Points on a hilly landscape, in no order, each with its height.
A ball rolls from a point to the lowest of its 2 nearest points, and stops where none of them is lower. Distance is the straight distance between rows; heights are no part of it.
musi height 38.3: [  3   4 -31   5  10  -6  15  -3 -20  16 -20  -9  12 -16  11 -24   3  -7
  -8   9 -12 -17  15   8 -16]
guro height 41.3: [-29  21  -9  31 -20  -7   2  -2 -10  -1 -11 -20   6   6  -9  37  13  19
  -3 -27 -17 -29 -25  -8  11]
duvi height 45.6: [-17  17   9  25 -20  11   8  23   0   5 -15  -6   3  23  -1  24  21  22
   6 -15  -2 -18 -18 -16  18]
vesez height 65.6: [-40  -9  20 -12 -30 -10 -15 -22   2 -19 -23   1   0 -19 -25  20  -8 -12
   0 -35  12   5 -36   8   6]
gido height 19.2: [ 26  17 -29  -3   0  -4 -13  23   2  -3   0   4  15   2  -9  23   6  25
  -8  -3   9  19  -2 -11 -11]
vifan height 45.3: [ 16 -14   0   6  -2   1   6   5 -22  10  -6   5  -9  -4 -13  -1   3   7
   8  -2   2   1   6 -13 -14]
fodur height 59.3: [-15  20 -10  -6 -30 -20 -22   7  24 -34 -13  17  -3 -10   5  29   9   3
   2 -14  -8   3 -22   9   7]
vude height 43.3: [-40  -2  23   7  -8   0  -3 -18  -7  10  10   1 -23  -3  37   5  20  -4
  22  22 -20  -8  18   9  15]
Fen height 28.0: [ 56  13  19 -28   4  19  -8  16  13  -1  15  10   3   6 -12  -9 -32   9
 -25  -1   7   5   3 -30 -24]
sukud height 42.0: [ 63  26  -3 -26  24  14  11  -1   2  -3  31  -7  10  22  -8 -19 -28  11
 -20  15   7  -6  21   8 -35]
Fegu height 8.9: [-38 -13  19  20  -4  -1  19   0  -5  18  -6   6   3  -3 -29 -14  10 -17
  14  -9  26  25 -25 -13  17]
galob height 22.1: [ -3  -5 -39  10  29 -10 -24   5  12 -18   4   1  21   5  -5  25  -3   5
   9  -1  13   9   2  29  10]
rila height 42.9: [  6  -2 -26  22  13  -6  19  -8   0   0  -8  -3  22  -3  13   2   1   5
  -6   4 -20 -13  13  24   4]
Kado height 53.4: [-53   4  21  45   0  -5  10 -17  16  -3   8   6 -12   7  16  -2  25 -12
  11  14 -10   9 -12  16  43]
Lebun height 45.2: [ -4  -3 -22   7 -21 -10  14  10  -2  -1 -22   3  21  -9 -20  17  18   2
   1 -21   5  11 -26 -18  -8]
Vefab height 22.9: [-13   8  25   3 -24   9  -9  -1 -33  10 -13 -13 -17   1  17  13  -3  10
   2  -5 -12 -27  20   2   3]
Ledep height 71.0: [-50  -4  41  -7 -29  -6  -5 -43 -18 -11  -5  -2 -15 -11  -8  13  -7 -11
   5 -29  -7 -13 -24  14   4]
rogi height 45.4: [ 54  14  -3 -23   1  17   2  18   8  -7  15  -1   6  22  17 -29 -28   1
 -28  32  20 -20   8   2 -16]
Lotin height 27.7: [ 22  -6 -10   5  29  24   3  26 -17  19  26  -8  13  11 -21 -16  -2   7
  11  10  32  16  14 -13 -14]
leko height 31.4: [-25   6   5  32  19  -7  13  -4   2  28  24  12   1  -8 -29 -26  19 -14
  13  10  14  39 -24 -14  23]
mig height 56.5: [-26  27 -11  11 -23 -29 -20 -10  20 -35 -29   3   6 -13  29  24   0 -11
   4 -10 -17 -24 -17  29  14]
mib height 33.8: [ 10  15 -20  10 -17  -1  24  10 -39  23 -31 -16   9  -6   7  -6   9   2
 -10   4 -12 -13  11 -10  -1]
Boret height 49.1: [ 33  15  -1 -21  -5  16  11  27  -3  16  -4 -15   1  18  20 -36 -28 -22
 -19  37  22 -26  19 -16 -11]
Kagul height 35.0: [-25  16   8   8 -47 -10   1 -28 -18  -9 -22 -16   0   0   5  16  12  11
 -14 -28 -23 -32 -17  -1   1]
Dab height 49.8: [  5  14  16  10 -10  26   3  39  -1  17  -9   0  -2  23  -1   5  10  12
  11   7  12 -24   4 -31  19]
Bemor height 35.1: [-21 -18   4  14  19 -18  -4 -23  15 -14  -4   7   3  -8 -24  17  15  -9
  22 -32 -12  21 -33  20  17]
fofu height 50.9: [ 17  -1 -18 -15  -4  -7  30   2  -1  -1  16  -2  17 -20 -16 -34   0 -13
   1  11  10  10  -7 -19 -30]
neniz height 42.5: [-12 -15 -13   4  12  -8 -13 -10   3  -7  -3   3  15  -1 -37  42   6   2
   9 -46  -1  14 -29   5  10]
tunuv height 47.7: [-14   5 -13  13  17  -2 -15  27  -2   7  10 -12  14   8   0   3   9  10
   1  21  40  12  -9   0  13]
Kene height 49.0: [-31   5   2  17   4  -3   0 -21  17 -15  12   6 -13  -1  38  -3  22  -7
  15  22 -16  12   2  19  23]
Zek height 7.6: [ -1  10  33 -11   2   0 -28  -6 -34   7 -10 -16 -18  -4  11  24   1  32
  -2  -7  -7   1  24   6  -6]
fidi height 34.8: [ 31 -15   7 -10  29  19  14  12  -7  15  33   4   6  24  -8 -18   1   8
  19   1   0  17  19  -6 -15]
mar height 50.4: [ 30 -23  23 -19  10   8  -1   2  -7   6   9  19  -5  -8 -19 -15 -14  -4
   2 -22   0  11   0 -22 -15]
zada height 53.3: [-11  18 -13 -12 -10 -31 -40   2  16 -24 -30   9   1 -14  22  17 -22 -14
  -4   0  -9  -8   7  30  -3]
Vuz height 36.0: [-34   6   4  23 -17   5  -6   1 -16   3   5 -16 -14  10  15   8  28  16
  15   9  -2   7  10   6  19]
vogif height 40.4: [ 14 -24  -1 -18  29   1  23 -19  -7  12  38   8  -4 -20 -15 -34  21 -13
  21   8 -19  21  13  -7 -15]
zuri height 40.0: [ 18  -1 -12   5 -20   0  25  19 -11  15 -17   4   5   3 -18 -11   6  -5
  -3 -12   7 -15 -14 -27 -17]
sazer height 53.2: [ 24  13  11  -3  -1  26   4  43  -4  18  -2  -1   1  20   3 -19  -9  -1
  -3  23  27 -13  14 -26  -3]
Gedi height 34.4: [ 10 -17 -20   2  18  -3  19 -26   7  -2  17  17   7 -20 -10 -30   6 -11
   4  -6 -20   7   8   0 -21]
taze height 47.9: [ 21   6 -28 -27  14   8  12   1   5 -10  43  -6   4  -5 -29 -22  -2 -11
   3  29   8  16   2  -5 -34]
Gekev height 11.1: [-31   7 -33  20  26 -22 -22   7  27 -18   5  -2  20  -4   2  24  16  -2
  18 -11   3  19 -25  26  31]
Nup height 61.9: [-36  12  -2  -2 -34 -24 -15  -7   3 -21 -35   2   9 -13 -16  25  10  -5
  -5 -25  -4  -8 -19   2   3]
vab height 53.8: [ 38  11 -24 -12   6   9  26  17 -15  11  11  -8  10  -2 -14 -40 -18 -20
 -13  10   4 -16   2 -25 -29]
mus height 25.1: [ 11 -27   5  -6  37 -13 -18 -23  13 -15   3   6   1  -8 -14  18   2   5
  19 -27 -18  22 -10  21   1]
Pibet height 47.2: [ 11   8 -33   9  -2 -17   3  -8  -3  -8 -29  -2  21  -2   0  30   2  16
 -14 -14  -8 -10  13   9  -3]
vusip height 23.9: [ 47  12  -4  -8   5   8 -20  29  16 -11   3  -1   6  17 -15  10 -23  23
 -19   6   9   3  -3 -16 -11]
keton height 46.0: [-44 -19  36  41   2   0  14 -15  30  12   6  15 -23  13   8  -5  10 -21
  16  -1   0  -1 -26   1  27]
pimu height 76.2: [-57  -7  40  19 -30  -3  13 -38  -8   6  13   2 -19   7   4  -1   3 -18
  11 -15 -11 -21 -10   6  18]
rav height 13.2: [-14 -18  12 -14   9 -15 -16 -33  12 -19   4   9 -13 -29  13  12   4   1
   9 -12 -20  19   3  23  -5]
vaza height 37.3: [ -4 -19 -17  27  26   1  -8  14  16  -6  -2   7  23  12 -23  35  15  14
  12 -25   2  23 -37 -10   9]
pubi height 4.3: [ 21   8 -15   1   2  17   1  13  -5   6   6  -8   5  10  26   4  -1  19
  -9  27   8   3  24  16   2]
Lado height 53.1: [ 25 -14  20 -46  -2   9  13   5  12  23  12   4 -19  -8  -4 -32 -21 -32
  -6  23   3  -6  27 -21 -22]
vuva height 39.2: [ 56   2   7 -26  23  23  14   3   3   1  46   9   0  21   2 -15 -10  15
  -2  16  -2  10  25  -2 -14]
vupo height 46.7: [  7 -16  13 -29   0   4 -11  -3   9  -3  10  10 -29  -3  33  -6 -11  -3
  -8  29   4  11  32  13  -8]
Rogoz height 42.7: [ 36  -9  12 -10  14  13   4 -11  10   1  14   7  -8   6  22 -11 -16  10
  -8  10 -14   4  29   5 -13]
Nat height 16.8: [ 31  -2 -17  -1  22  21   9  14 -17   7  13 -13   5  16   4 -16 -12  -1
  -5  24  29 -14  32   7 -13]
fugof height 36.9: [ 17 -12  15 -12  -2 -12 -15  -1  21 -11 -33  19 -13  -7   9   3 -47 -11
 -25 -10  -3 -12 -10   1  -8]
Nove height 46.4: [-17   7  -6  12 -17   8 -33  33   9 -16  -6  -1 -15   7  29  20  19  15
  -7  22  20  -4   1   2  14]
zirez height 8.7: [-11 -10  26 -10 -27   2  24 -12 -10   5 -29   2 -18   6  22 -11 -10 -14
   3   2 -21 -24  12 -20   6]
bupa height 50.3: [  5 -22  16 -47  14   7  -1 -10  12  17  16   5 -31 -13  13 -24  -6 -14
   6  14  -8   7  38 -10  -9]
Dov height 25.2: [-12  -7   8  -4 -35 -15  16 -14 -12  -5 -23  -6 -11 -15  12  -5   4   3
  -5  -8 -38 -21  -1  -2  -1]
gaba height 50.2: [ 16  16 -26 -12  -2 -27 -16  -5   7 -17 -39  -7  14 -12   9  21 -29  -2
 -19  -3  -6 -21   7  18  -2]
lelab height 30.9: [  6 -15 -21  27  31   9  -3  16   8  -2   0  -1  34  21 -14  25   2  10
  -6 -15  13  11  -6  12   4]
fek height 32.2: [ 41   3  23 -24   2   2 -23  -5  21  -7  -6  10 -11   9   3 -14 -48   4
 -33   1   0   0   3  -5 -13]
sefa height 42.2: [-30   1  -4  15  -3   6 -31  13  -3  -6  -1 -13  -4   6   5  31  24  18
   0   5  22  17 -11   2  13]
pori height 45.0: [  9  -6  -8 -27  33  14   3  -9  -6   8  49   0  -6 -13 -17 -35  12 -23
  13  32  12  11  18  -1 -15]
Zizuk height 25.8: [ -7  14  13   9 -34   5  11  16 -27  13 -37 -11  -7   8  20  -9   4  -1
  -5  10 -14 -27   2 -22  13]
tus height 33.4: [-44 -14  50  15  -4   8  13 -17   7  22   6  13 -21  12 -17 -19  16 -22
  23 -19  17  18 -27 -11  31]
Lotid height 25.9: [-13 -22 -16 -14  18 -19   1 -31   1  -6   2   6   4 -38 -14 -10   7 -11
   2 -13 -11  10   2  21   2]
resa height 15.7: [ 19   3 -23 -13  14   2 -31   7   0 -12  17 -16   3 -11  10   7  -6  17
  -5  18  15  27  16  17   1]
fipa height 13.3: [ 21  21 -35 -10 -13   0  -1  26  -8   4  -1 -17  19   3  17   7  10  22
  -9   8  -5  -4  16  -5   1]
mag height 81.9: [-51 -12  32  38 -19  -6  34 -29  -6  11  -9   6 -12  -1 -17 -17  -6 -14
  -6 -21  -5  -8 -29   9  24]

Two balls start at each pair of points below. Name the first point that both come to, or write -.
bupa / fek | pubi
fugof / rogi | pubi
Dab / sazer | -
Boret / fofu | -

Call two points neighbours if one is among the 2 nearest of the other. Go from one point of each pair to the other, from neighbour to neighbour, staying as low as possible. Name the highest point that can't be avoided.
sefa / Fegu | Kado
Gekev / rav | Bemor
zuri / zirez | vifan
Zek / zirez | Zizuk
